Points on a hilly landscape, in no order, each with its height.
A climber steps from a point to the highest of its 2 nearest points, and stops where none of them is higher. Distance is the straight distance between rows; heights are no part of it.
Luti (h 5.19): [ -3  43  46 -29 -23  32  28  19 -10  17 -16  27  22  10   2  16  -2 -29
  -9 -45 -21  37 -12  38  -9  17   6  50 -16  16]
kapo (h 4.82): [ -8  -8  28  -4  41   5  16 -22  11  14  -5  10   7 -20  -2 -11   6  28
   1  14  -3 -41  -4 -24   4 -14  22  50 -20   2]
Gube (h 2.17): [ -9 -16 -10  31   5   4  18 -38 -39  54  -6   8   3 -47  21  17 -22  10
   0  23  15 -19   7 -37  17 -20   9   3 -22 -27]
Kepo (h 4.65): [-18  -3  10 -26  26  35  35 -36 -18  13   9  21   1  13  20  -5  -3  -8
  -1   0  25  17  14 -29  -3  40  -3  -8 -15 -12]
Mirog (h 1.23): [-10 -35 -19  38  14  -4   9 -14  -1  47 -10 -13   9  -3  29 -25  12 -22
   0  27  33  12  14 -21  24 -12 -16  -1   5  -6]
nika (h 6.07): [ -8  -3  -1   0  38  38 -41 -47  -8  -2  22 -19 -13 -10  35  -7  23  24
  13   8  30  -8 -24 -32 -17 -30 -14  21  14 -22]
Badu (h 4.71): [ -6   2  -3  41 -10  12  32 -21   4  59 -19  13  18 -11  24  16   3   0
  36   8  21   6  10 -38  11   2  11  17   2  15]
Deki (h 4.66): [ 10  13 -24  19 -35  -9 -58 -11  15  -7 -18 -35   0  -2 -13   1  16  23
  17  32  43   3  16  23  13 -47   3   4  53  -2]
rinaf (h 3.71): [ -5 -16 -18  -5  -2 -17 -13  11   3   1 -14  -3 -24 -11  24  18 -29 -25
  11  13  -6  38 -12  11 -21   4 -27 -41  10   1]
badef (h 3.57): [  4  16 -13 -34 -15  -4 -33 -18  27  12 -22   2  -4  31  13  -2 -12   4
  -9  -8  -3  28 -22  51 -38  32  -5 -17  23  17]
fatis (h 2.70): [ 21   5   7  25 -21 -38 -48  10  22  13   2   6 -13   9 -10 -17 -22 -14
  12   4 -19 -37  -7 -20  29 -44  30  -4   2   5]
sabuv (h 5.78): [-25  -9   8  -3  -9   7  11   9 -23 -31  -4  -5 -26  16 -16  -6   2  23
 -28 -52 -14  14   4  47 -43  18  28 -26 -25   0]
dur (h 3.72): [  0  -4  -1  17   3  -1 -20  -4  20   0 -10 -19  -5  20  30  -6 -10  -3
   2  14 -32  31   3  45 -25  26 -17   3  36  21]
pusu (h 5.06): [ -7  -5   6  33  12  16  -6  -7 -11   4  12  -4   3 -19  -6  24 -26  21
  19  18   4 -14  15 -47  15 -23   7  31  -3   2]
fifi (h 3.53): [  0 -20   0  18 -20   4  16  11   3  -3 -10   8  -8   4 -25   9   0 -11
   3   4  -6  31  12  -8  -1  30   7 -15 -18  23]
ziga (h 2.85): [  6  -4 -16  29 -29   4   4 -11  -1  51 -30   0  24  27  38 -28   4 -18
  39   4   7  32 -18 -17  -7  21 -39   8  13  24]
Pefe (h 3.44): [ -2  19 -16 -28 -15  12 -52 -12  27  -6  -8  -2 -12   5  12  13  10  -5
   4   9  22  32 -19  30 -22 -14  -8 -21  38  -9]
tuvov (h 4.54): [-30 -13  16  -1  18  24   7 -43 -53  -4  23  12  20 -18 -13  15  23  26
  -4 -12 -11  -8  15   4  -2  16   4  -1 -19  13]
bok (h 4.07): [ 41  36  -3 -15 -29   2   2  22  -5 -17  21  16  12   4 -45  33 -25  21
 -34  17   9 -40  28   6  16 -13  10   1 -15 -36]
Bes (h 4.64): [-24 -14 -11  -5  29 -21  -4 -31 -43 -14   9   3 -10 -31  -3 -28   8   7
   6  32  18   5  31  -9  16  31  -7 -24 -23 -21]
dele (h 4.40): [ 19  -9   4 -19 -21 -15   9  20  23  -9 -17   9   1  23 -12  -2 -39  21
  -2  38  18 -40   1   0  13 -10  17 -24 -13   3]
keli (h 0.82): [-24   6 -18 -11  17  14  -3 -17  16 -50  14  -9   1  42   5   8 -13 -13
  22 -41  23  23  -9  -4 -19  15  -6 -34  -7  -1]
vuzo (h 2.39): [ 20   6   7   7 -13   0 -15 -21  46  18  -5  -8  24  16   4   1  19  23
  35   6   5  -9   7  -3 -26 -11  31  12  -1  18]
tiraf (h 2.03): [  0  -9  22 -10 -30  -8  34   2   7  34 -19  22 -25  16  16  12 -10 -18
   0 -20 -27  37 -13  14 -11  70   6  14  -6  19]
dupo (h 4.89): [-24  29  10 -18   3 -25 -15 -16  28 -14   6  -7 -14  11 -48   9   4  18
 -26 -26   5 -27 -25  16  22 -14  54  14  -8   7]
kopaz (h 6.00): [-35  -5  10 -17 -15  -1  33  34 -14 -50   8 -20   7   9 -15 -10   3  28
 -18 -34  -6 -20   6  39 -16  15  19   8  -4  -4]
Pon (h 3.12): [ 15  33 -15 -14  17  -2  11   1  10 -13   3 -20 -25  40  -4  -4 -15   6
 -61 -38 -20   9 -20  73 -42   7   4   5  27  -6]
rul (h 3.35): [-24 -17  14   7  61 -28 -22 -19   2  39   6   3 -12  -7   1   6 -25  -4
   2   5 -22 -58   1   2  22 -41  -8  36   6 -67]
Rurog (h 0.45): [ 24   8   0 -21 -13  12 -21  30  42  -9  42  13 -15  29  -2  -4  -1  16
 -27 -15  11 -34   3   6  -2  -2  36   3  16 -10]
mun (h 4.69): [-16 -30   2  -3   1 -23  -1   5  11 -13  -6 -14  -4  10  -2 -15 -38  20
   5  37  22 -26 -14 -34  22   7  -8 -11 -18  -1]
lib (h 0.52): [  9  23  -9  21 -31  -2 -21  19  13  -7  25 -11  -3  -9   0  15   8   9
  19  -3 -12   2  35  -6  -1  -6  47 -10  16 -24]
vusos (h 2.79): [  6  -6  22 -13 -33   9  -5  41  -2 -21  10  -8 -19   0  14 -16 -14  16
 -30  -8 -50  -9 -10  13 -28   3   0   7 -14  12]
Lafi (h 1.24): [ -6 -37  -9   0  36 -18  24  -2  10  21  11 -20  12  11 -17  -8  27 -27
 -18  30  14   8  -1 -28  25  -3  -9  27 -40 -46]
tun (h 0.59): [ 14   4  18  -3  -7   6  36   1  -9   0  14  21   9   0   7  16   7  -2
  20   3   3 -25  21  -3   8 -13  29 -39  14  15]
peb (h 1.80): [-13 -23   3 -15  17 -18  11   1  24  14   3   8 -18   5  11 -12  14   0
   2 -26   3  13 -16   5 -12  62   9 -20 -41   4]
vot (h 1.07): [-34 -26  -7  49   9  10  26   3 -11  40  -4   4  12 -18  22  -2  14 -34
   0  -1  -5  27  13   1  22  -9 -18  -7   9  21]
lisi (h 1.70): [  2 -34 -20  10  25  -7  62 -15 -23  34  -1   1  17 -27  -1 -15  35 -33
 -15  37  -7   1  32  -5  25  11  -6  -4 -14 -35]
kaguz (h 3.90): [ 37  57  -4 -18 -22  15 -12  19 -18 -32  25   5  10   2 -40   2   3   1
 -37  15 -25   3  26   8  13  12   4  -1 -21 -40]
pak (h 3.02): [ 21 -31 -22  29 -27 -36  15  12   0  23 -24  12  -2 -30 -22  16 -31  -5
   9   5   9 -32  16 -13  24  -3  24 -18 -12   7]
Mem (h 5.82): [  0  15   7   4 -24  35 -36  -7 -16 -14  -9  -1  17   5 -18  10 -22  14
  -9  23 -26  34  16  -8 -29  16 -24  16  -6  23]
Lalos (h 2.73): [-21 -18  25 -30  -7   9  21  37 -18 -30   1  28 -20 -34  -2 -39  -6  31
 -16   3 -44  -6  -3  12 -19  17  -3  21 -24   6]
nud (h 3.65): [ -9 -16   0   3   8  22 -10 -16 -28  -1  -9 -25 -12 -34  33   8  -7  18
  10  26   4  36  10  -5 -19  35 -22  -1  -3   7]
Sez (h 0.92): [-25   6   0   8  37  12 -26 -24  25 -34   3 -22  -3  27  -5  -4  -2 -36
  17 -21 -13  43 -24   4 -18  32 -25   1   9  -2]
Vadeb (h 5.50): [-22   3  10  10 -30  37  36  -9  15  26  10  12  24   0  17  52 -14  13
   2  -1   9  15  -7  -1  17 -17   1   3   8  19]
Vuz (h 2.30): [-27 -16  26  17  34  -9 -34 -42  19  33  -9  -1 -18  33  17  -5 -23  24
   5  -4  30 -53 -17   1  17 -43   2  -1  -1  -9]
dadem (h 4.88): [-33  -3 -17 -17  15 -15  -5 -32 -16 -31   5 -23 -13 -15   4 -16   8  46
  15  12   9   4   4 -15 -17  24   9 -15 -20 -21]
selom (h 3.13): [  4  43  25   7 -46   7 -21 -24  18  18 -10 -22 -20  52  24   0  -7 -18
 -45 -21 -23  31 -21  36   2 -12 -10 -15  -1  -5]
Sese (h 3.73): [ 35  51   0   8 -11   3   3  28  -5   4  20 -16  14 -20 -55  12  29  -8
 -37  -7 -10  -2  34   8  26 -13  -2  26 -15 -19]
lazi (h 2.98): [  1  26 -14 -17   5   6  14  25  10 -37  -3 -36 -13   8  -2 -22   3   1
 -44 -71 -15 -16 -53  48 -32 -10  13  14  35   2]
laku (h 3.01): [ 38   0 -12  -4 -21 -28  29  46 -15 -14 -12  -2  -2 -39 -34  21  21 -13
 -12   6 -32 -16   6   7  21 -45   1   7  -9  14]
Nuti (h 3.51): [ 26 -17 -19   6 -21 -14 -16  12  -4  -2  17   9  -6 -11   3  38 -18 -21
  14  -7  -9  -1  -6  -5 -22   1  -7 -39  -2  -1]
lafed (h 1.36): [  5  -3  -4  20 -25   8  31  19 -28 -39   7 -16  13  -9  21 -17  -6   4
   0   7 -32  10  20 -37   7  17 -22  -7  -8   5]
Fonom (h 1.71): [-25 -21   4  20  39 -16  19  -4  35   9  10  -1   9  22  12  -6   6 -25
   2  20  31 -17 -18  -2  48 -18 -19  -5   9 -22]
Leva (h 5.83): [ 15  -7  -9  -4   4  11   3 -14  -9   0  17 -15 -12 -15  24  13 -20  18
  22  23  48   5  14 -44   9  21  13 -18  30 -11]
Fise (h 6.33): [-18  -1  33   0 -10   0  19  20   3 -29  16 -15  14  17   7   9  -1  21
 -19  -9   8 -20  -2  18  15 -25  11   1   0   9]
vila (h 3.63): [ 35   2  20  -2 -49  26  26 -14 -12 -10  -9  14 -21  12 -19   4   5 -12
  -8  -2 -12   3  12   7  -4  41   5 -35 -31   4]
Fozor (h 4.70): [ 18 -10 -12 -29  18   8 -26  12 -46 -28 -11 -11   1 -15  11 -39 -17  19
  11  33  42  22   0 -38   6  31 -38   8  11  -3]
Peda (h 2.23): [  1   3  11 -19   1   1  -3   5  -5  11  -4  21 -28  20 -40  16   1 -26
 -45 -36 -27  22   7  53 -22  42   5 -13 -15   0]
sope (h 3.21): [ 26 -42 -13  30  -9 -18 -29  21 -11  42 -20  17  -2  -7  -3  18 -31  -2
  25   5  36 -16  17 -23  -8  -3   3   2   6  18]
Kodo (h 1.02): [-28  -5  17   9  40  21  -7 -27  -4  -2 -19  -8  13  34  -8 -14   8 -29
  16  -4 -15  41 -14  -8 -21   1 -44   5 -19  16]
nirif (h 2.90): [ -6 -12  27  -6  67 -40  13 -21  12   2   9 -13   6  -1   6   0 -17  -2
   0 -11   1 -61 -22  -3  31 -25  -2  35 -13 -33]
Bon (h 3.40): [ -2  -1 -19  27 -22   5  -8  25 -21  -7  -9 -17 -14   5 -20  -4  -6  -5
 -11  24  -7  26  37  -4  -3  -5 -16 -24  20  12]
mir (h 3.62): [ 20  47   3   7 -10  -8  -6  32  19  25  29  -2  -2 -12 -34   2  31  41
 -30   8  -8  -3  36  29  -1 -17   4  32 -14 -38]
lefod (h 1.54): [ -7 -16  -1 -12  32 -35   8  23   4 -34  20 -21  -4 -16   1 -21  23 -22
   7 -14 -40   9 -16   1   5  25  -4  10  -8  -4]
tur (h 2.89): [ 12 -17 -42  40 -32 -12  23  38 -14 -17 -28   6   9 -42 -31   0 -20 -21
  -3  -4  -6   4  30   2  12   7  17   7 -20   8]
ral (h 4.26): [-23  -4 -13 -24  28  26  26 -19  -7 -20  -3   3 -13  23 -10 -18  -2  21
 -14  -7  36  -2  -8  -2 -22  39   6 -22   3  11]
Gavi (h 0.49): [  3   5  -6 -13 -12   3 -26  10  35 -15  31  -4 -10   5  22   8 -17  32
  11 -13  20  -2  11 -10 -13  11  44 -18   8 -11]
ruba (h 5.14): [-21  -9   4  -5  29  10 -15 -26   6  -2  -2   3  12  -5 -20   8  22  36
  12  16 -10 -21 -11  -1  -6 -13 -10  27 -14  29]
vurur (h 5.48): [-33 -17   0  -1 -16  12  -6   0   1 -14   5 -32 -17 -13 -16  43  -4  45
  -8   7   1  39   8   2  -9  -5   2  -1 -21  14]
Fam (h 0.73): [-13   4  -8 -15  19  21  18   1  17   1  13  19  -3  23  22  22  -8  -6
  20 -41  25  -6 -25  -6 -28   6  -3 -28   2  -1]
nev (h 4.03): [  8 -10   4 -14   2   9  18  -9 -23 -24  -4 -19 -16  21  20   2   9  16
   5   2  24  10  20  18 -20  16  -3 -51  14  21]
neboz (h 2.51): [ -7   4 -10  -6  18 -23 -27  25  21 -49  40 -10 -32   1 -33  -2  32 -12
 -14 -44  -7 -31 -31  14  19 -16  24   7  25 -12]
mev (h 3.89): [-24 -34  10  27  28  28  31 -10 -28   8  -2 -27  -7  -4  24   5 -11   3
 -20  18  -9  34  15  -1 -11  14 -43  22   0 -10]
bozag (h 3.75): [-26  -6  -2  24  33 -24 -37 -18   8   3   7  -1 -21 -21  16   2 -32   4
  25  26  -8 -45  -8 -10  30 -31  -9   9  24 -32]
Tagos (h 2.37): [-18 -16 -38  33   2   4   6 -12 -44  27 -18  14  -2 -58  23 -11 -21 -16
  -3  11  26  13  12 -41  21   5  -4  -6  -5  -6]
govi (h 5.41): [-12  14  53 -24 -20  28  23  13   4 -15  -6   3  21  23   2 -15  11  -7
 -21 -46   1  19  -9  15 -17  16  26  16 -10  20]
nik (h 3.48): [-24   2  20  -9   8  17  -4 -43 -30  26  -7  -7  -6  -9  55  -6 -21   4
  -4   3  -2  55  -5   4 -22  48 -34  15   8  -4]
gozug (h 2.61): [ 27  -3   8  27 -13   0   4  29  10   4  -3  20  29  21   3 -20  -2 -24
  36  -9  -5  -1  17 -25 -21 -32   9 -17  -8  11]
mus (h 1.19): [-25   4  29   6  32  -9  24 -16   3  17  -1  10  39  27 -10  -8  27 -34
  22 -22   2   6 -20 -11  14  -7 -27  10 -28  10]
gubok (h 2.91): [ 25   4 -27  12  -4 -52  -5  38  -1  -6  -7   2 -16 -28 -47   5 -11   1
  -3  14 -30 -28   8 -14   9 -54  17  15   8  -3]
zuva (h 3.36): [ 45 -35  -5  -2 -38  -4 -32  30 -19  13 -14  14 -11  -8 -12  18 -29   0
  24   3  32 -16  16   7 -18  14   3 -36  -9   0]
mosan (h 2.42): [  9  21   3 -45  11 -10   5  39  18 -34  26 -10 -13   2 -31   8  26 -24
 -26 -50   7  -7 -15  39   5   6  30  10  25   0]
supa (h 0.55): [ 27  34   6  -8 -23  11   7   6   5 -11  29  20  22   4   0  10  17  17
   1 -12  -8 -10  32  13  -4  -4  54 -27  -7  -5]
nibe (h 2.52): [ 37  25 -41  13 -23   2  -3   3  21  25 -20   1  23   5 -33  41  -6 -25
  -9  10  19  14  13  -5   9 -31 -10 -10  -3  -5]
Mugiv (h 2.49): [ 32  -6  11  17  -6   1 -12  26  37   8 -14  14  46  17 -32  -1   2  -4
  34  -2   6 -17  26 -15  -1 -14  28  30  -8  19]
tenu (h 4.31): [ 11   1  31 -32  -1 -18  20  24 -32 -40  11  11  14 -10 -21 -21  28  23
  11  -7 -17 -51   3  26  -2 -18  25  21  -6  24]
Nubaf (h 2.31): [  3  18   8 -35  -1 -25  -3  40 -15 -21  17   2 -20   4 -43  -3  28 -26
 -26 -32 -22  13   7  45  -9  23  11  -5 -20   2]
seka (h 4.00): [  6  -8  -6  14   8   5 -43  -7  27   2  23  19  -5  -8  14   8 -16   2
  30  11   2 -31 -17 -11   1 -39   5  -4  36 -10]
rori (h 4.24): [  8  -8  -7  51 -20  16 -49  -5  38   5   8  15 -10   4  18   6   4 -30
  20   9   4 -11 -20 -19  31 -19  -8   3  59   0]
fufil (h 4.23): [ 20  11   9 -29 -39 -22  16  24  21 -18   2  12   6  13 -28   3 -20  25
 -41  22   5 -25  11  26  30   1  28 -21 -35 -26]
Tego (h 3.74): [ 52  52  14 -27 -33  15  21  -2  -4 -15   8   6  -9  15 -19  -3  -3 -20
 -38 -15 -16   3  12  22  -5  27   5 -34 -29 -33]
bopo (h 6.46): [ 29  11  -4  -2 -21  12 -52  16 -41 -19 -10  -7   7 -26 -15  22 -21  24
  21  13  45   8  20  -9  -3 -19   6  -4  28   5]
rugur (h 2.12): [-14  10  15 -21 -13 -18   9  17   3  20  -5  38 -16  12 -18  19 -11 -46
 -14 -26 -25  41 -22  17   4  43  -8  -3  -9   8]
did (h 4.15): [-29 -28  30  15  22  42  18 -16 -17  -8   8  -7 -14   7  15   3  -2  21
 -25  -6 -23  31   4   8 -18  36 -19  17   0  34]
fof (h 0.65): [ 11   6   8 -25 -11 -12  46  -1   2   5  17  47  -5  -3  27  30   5 -10
  19 -36   5 -32 -27  -4  -7   5  11 -29  -9   5]
Meda (h 4.34): [-15 -13  -2 -14  27   6   3 -44 -37  14   3  -1 -22 -14  20  -8  10  -6
  -2  13  43  38  19 -31  11  42   7 -33 -20 -35]
feku (h 4.76): [-22 -19   5  21  20   4  14 -19 -42 -12  29  10  12 -36 -29  27  16  34
   9  20  -3 -19  27 -22  23   0   4  22  -9  -7]
kiro (h 4.78): [ 15  42  -4   6 -11   7 -14  10  34  -2   2   6   3  16  -2   9  19 -48
   2 -17 -33  29  -6   9  -5 -32  -7  -8  13  12]
faf (h 2.33): [ 28  -6 -41  17 -46   6  21  -3 -21  35 -45  15  28  -6  21  -1 -10 -26
  24   3  32   8  18   7 -10  19 -24 -27  24  33]
gasek (h 3.28): [ 25  41 -14  -4 -54  10 -41 -21  18  39  -4  -9  -5  23  26  30   4 -11
  -6  -4  -5  31 -19  28 -16 -12 -15 -17  18  -4]
Fir (h 2.18): [ 34  16 -26  20 -22  19  28   3 -10  12 -34  21  36  -5  -9   6   6 -24
  27   8 -25   5  27  21 -29  15 -10 -16  23  28]
nozeg (h 1.67): [-23 -20   8 -26  56 -34  22   9  18  -6  -3   6   3  -3  -3 -46  20 -30
   2 -29  -9  11 -20  11 -10  24   0   1 -32 -13]
Zedol (h 5.90): [-18 -14  -7   5   0  11  26   2  35  -7  17 -14  15  -6  21  32 -16  14
  -8  15  14 -17  -8  -6  28 -36   5   0  24   2]
koz (h 3.94): [-18  21  10 -30  11   4  12  -8   1   7  -3  17  31  -5  12 -52  20  10
  -5 -80   3 -16 -48  15 -19   9  40   0   4  21]
Zefu (h 1.47): [  8 -36 -36  25  36 -14  29 -18 -14  29   4 -27  -6  -7   4  -1  24 -28
  -8  37   9 -15  24 -27  22 -29  -7  13  -8 -40]
kob (h 4.51): [ -4 -12   7 -25  30 -21  38   7 -14 -15   2  25  -4 -27 -20  -8  12  38
  22  26 -21 -55   3  -2  -2 -19   7  35 -16   3]
vobod (h 2.53): [-24 -21  -9  12  -2  22  28  13 -27  19 -15  34  -5 -54   2 -14 -22 -11
 -14  21 -16  23   1 -29  25  18  -9   5 -31   2]
Zoto (h 4.42): [  3 -10  -6 -24   5 -27 -54   7  -5 -32  -1 -14 -10  -9   5 -10  -5  43
  45  20  46   2 -11  -7  -9   3 -12   7  20 -11]
Zurob (h 1.44): [  2   0  17  -5   4 -15  18   4 -12 -34  22 -12  19 -17  31 -17  10  -9
  13  -9 -26 -13  -7 -28  18  25   8 -23 -20  -5]
vugil (h 2.86): [  6   5   9 -26  -7  11   1  35   6 -44  19 -18 -15  19  19 -26  -2  -4
 -36 -40 -27 -15 -41   2  -9 -11   3  11  15  15]
Pov (h 5.16): [-21  -3   2 -21  47  -8 -16 -30  -3  -7  10 -14 -27  16   3 -17   7  38
  11  10  42 -33   5 -25   3  -4  22  -8  -1 -12]
pova (h 4.63): [ -8  33 -11  -9  -8  -5  -9 -33   4  13 -14  14  -7   3  24  15  18 -31
  25  -4 -34  28 -26  -6 -16 -14 -14 -19   8  13]
bosi (h 1.94): [ 21  31 -16  13 -36 -14  24  -4   1  43 -35  25   4  18  17  16 -10 -33
  20  -5 -44  37 -15  -1  -9  29 -25  33   5  23]
guva (h 2.81): [  0 -19  22  17   2 -42 -13  34  16 -17   1   0 -19  -6 -21 -13  -6   8
  17   4 -27 -31   1 -19   0 -52  16  14 -18   1]
Mal (h 2.55): [  9  -1 -33  22 -14   9  -2 -11   3  38 -50  -1  37   3  13  -7  -2 -17
  38   9  54  22   6 -30   3  -5 -11   4  14  23]
tiva (h 4.55): [ -4   3  -7  -8 -21 -23 -78   2   9 -19   1 -32 -14  -4  -6  19   4  46
  35  13  31   4   3  26 -19 -28   1   8  31 -29]
Nenen (h 3.29): [ 34  49  -1 -17  -7  15  -5   6  44  16  10 -21  -7  34  16  -2  18   5
 -53 -42 -25   3 -18  49 -32 -12  -7   1   8 -10]
mutiv (h 2.65): [-22 -19  -8  -8  -8   2  30  37 -17 -27   4  25 -16 -42 -10 -28 -13   5
  -4  23 -27   9  13 -13  17  32  -9  20 -15 -16]
Kiti (h 1.95): [ 18 -28 -15  24   7 -10  52 -31 -41  49  -9   4  18 -44  29 -17  14 -16
 -15  19 -11 -36  13 -29  24 -14  -1   4 -33 -19]
Ruv (h 3.52): [ -4  32   6 -17  -4   4 -19  27  24  16  19   9  -1  -8 -17   4  30   2
 -28  -6 -29  10  13  59 -14 -16  11  -6  -1 -22]
Kize (h 4.50): [  7   1 -27   3  22  -3 -17  -3 -15  15  11  14   2 -30  37 -50  -6 -22
   7  45 -11  -6  -5 -43   4 -11 -15  -9   8 -14]
baf (h 2.07): [ 10   0  -5   3  -6  11  52   1   1  33 -22  33   8  -8  13   9  19 -19
  17   3 -38  22  -4  14 -20  20 -19  12  13  36]
pofa (h 3.20): [-16  -2  -1   9   4  12   8 -25  -9  41  -5   5  13  20  54 -22   6  -3
  19   0 -26  22  -5   2 -32  48 -43  20  10  15]
Pove (h 5.40): [-22  19   7 -12  16   8 -10 -32  21 -24  -8 -25  26  10 -31  19  37  12
  -6 -15 -14   8 -33   4  10  -8   8  15 -19  29]
Til (h 3.41): [ 33  55  21 -17 -21   2  13  13  18  19  -6   8  17  13  14  -1   8  -4
 -30  -9 -36  21   6  48 -21  -6   3  -7   6  -3]
dilig (h 5.10): [ -8 -17 -12  -8   7  13 -10   5   7 -29 -13 -33 -14  20  17 -30 -22  21
   7  44  30   8 -10 -37   5   8 -35  11  12 -11]
beb (h 5.13): [-30  14   0  -4  -1  38  14 -29  12  37   0  28  11   7  27  25  -3  16
  20   3  32  30  -1 -29   3  14  -8   1   1   8]
veb (h 5.63): [-12  11   2   3 -24  16 -23 -18   3 -12  -6 -30   1  20 -30  38  17  18
 -30  12 -23  24   3  11  -1   9  -2   9 -10  23]
liv (h 4.14): [  0  10  27 -40   3  -9  21  16  -6 -20 -13  16  28 -24  10 -29  15  10
  -6 -36  -7 -43 -35  19 -14  -8  31  11 -14  28]
nub (h 3.88): [-17  -9   5   0  -5 -14  -3  10  -9 -26  -2 -24 -24  29  22   4 -20   3
 -10   5 -14  35   7  37 -32  15 -15 -43  17   9]
mup (h 5.56): [  5   0   4 -10  51   2 -50 -56 -11   6  10 -31 -24   1  33 -12   5  30
   8   7  57 -34   2 -16  10 -13   8  17  25 -41]
Fimel (h 1.92): [-23 -20  17 -11   8   1  24  -8  -8  39 -10  33 -15  -6  34 -27  -1 -11
  -9  -3 -10  28   1  11  -8  74  -7  -4 -31  -7]
rinas (h 2.71): [ 19  16 -32  29 -18  -5  20  16  22   7 -31   6  35 -10 -35  10 -12 -46
  -5  -6  -8  30  19  -5  25   0   7   2   2   8]
Zapon (h 4.37): [  0 -33 -25  -8  18 -25 -26  13 -24 -24   4 -33 -13 -26   1 -20  11  28
  36  34  47  23  12 -29 -12  19 -34  24  10 -34]
moso (h 4.33): [-18 -23  22  19   3  48  11   8 -37 -11  21  11  18  -8  -1  -6  16  16
  -8  10 -18   1  25  -4   2  23 -16   9   2  29]
sobik (h 6.12): [ -3   9 -22   8 -18  17 -68   0 -10 -18   9   2  18 -17 -30  18 -15   3
  12  25   2  17   6 -17  -3   0 -15  12  23  14]
Fus (h 2.59): [  5  12  20   7   3 -31 -44   8  18 -28  16   9 -21  -3 -10 -11   8 -18
  -1 -23 -31 -61 -33  -1  28 -36  17  12  22  -2]
gimeb (h 5.15): [-17  20 -11 -10  23  -5 -18 -32   3  17  -1  27  10  -6  42 -36   7 -25
  28  11 -10  12 -37 -22 -13 -21 -38 -14   7 -11]
Ruk (h 4.85): [ 11  11   1  -2 -14 -13 -46  -8  25  26 -23  -5  13  12 -16  22  -1   9
  21  21  59  13   8  23  22 -16  19 -10  28  12]
Kider (h 6.20): [ 39 -10  -1 -18 -18   6 -26  20 -12   4 -25  -9 -14 -32  19  13 -26  18
  23  11  55  32   1 -38   3   2  17  -5  31  12]
gibuk (h 2.32): [-16  18  22 -13  19   2  21 -16  -4 -22  12  33  22  20 -13   4 -37  -3
 -10   2  10 -47  -9 -14  33 -32   8  -6   2  11]
zudok (h 3.14): [ 16 -27 -15  17 -35 -33  36  63 -30 -20   2  -4  -7  -7 -45   5  10 -20
  -9  13 -19 -20  25  25  24 -21 -31  -7  -3  -1]
Resud (h 3.27): [  8 -18 -11  16 -21   6  42  30 -34 -32  -2 -12 -27  16 -34  12  12   6
 -28  20 -18  -4  35  14  14  -6 -29  -6  14  17]
Dipuv (h 1.41): [ -2 -31   8  23  43 -22  42  -2   9  29  -4  -4  31  -4 -10   3  19 -30
  12   9  12  -5 -10 -15  35 -15 -23  18 -28  -2]
nebi (h 2.57): [-20  -5  17 -10  34 -17   0 -20  16   4  -5   2  -3  26   3  -4 -41  18
 -19 -21   4 -76 -40  -1  24 -32  14   4   2   3]
fafo (h 5.60): [ -7  -1  23  -8 -23  18  19  -7  -9  -6   4 -16   5  12   4   3  23  20
 -33 -61 -15  -8 -18  23 -19  19  16 -13 -13  34]
ser (h 5.49): [ -6  -5  -9  26  38  24 -15 -27 -18  10   2 -22  -4 -16   5 -15   2  23
  28  36  30 -10  19 -49   1 -37 -13  37  20  -9]
Pud (h 2.72): [ 29  -1  20   1 -15 -10 -22  40   6 -24  12 -13   3  16 -20 -18   8 -15
  10 -15 -26  -2   7 -16 -16 -33  12   3 -28   4]
Vonom (h 2.02): [-15 -23  -1  -2  47 -13 -17 -42  34  15 -10 -12  -5  23  20 -16   3  -5
 -11  16  35 -42 -45  -1  16 -35 -23   3  -6 -37]
vin (h 4.49): [ 27   1 -38  37 -16   7 -26  10  41 -10  -1   0  -7   0  -1  -3  25 -57
  14   0 -16  10 -10  -8   9 -26 -15  -4  46   8]
nozi (h 5.11): [-15  21   6 -12   8  -3 -41 -28  28  -3  -3   5   5  21 -44  29  -9   5
  -1   8  25   0   0  -3  16 -20  23   0  -3  15]

For each start below, name the point where the climber stops.
pofa: nika
liv: bopo
lib: Dipuv
Rurog: Dipuv

Call two points neighbours if one is among the 2 nearest of the other. Go from one point of each pair to the other, from neighbour to neighbour, staying as high as possible. Name the lowest point that can't be avoided.
dilig and nozi: Zapon
kiro and gimeb: pova
nozi and bopo: dupo
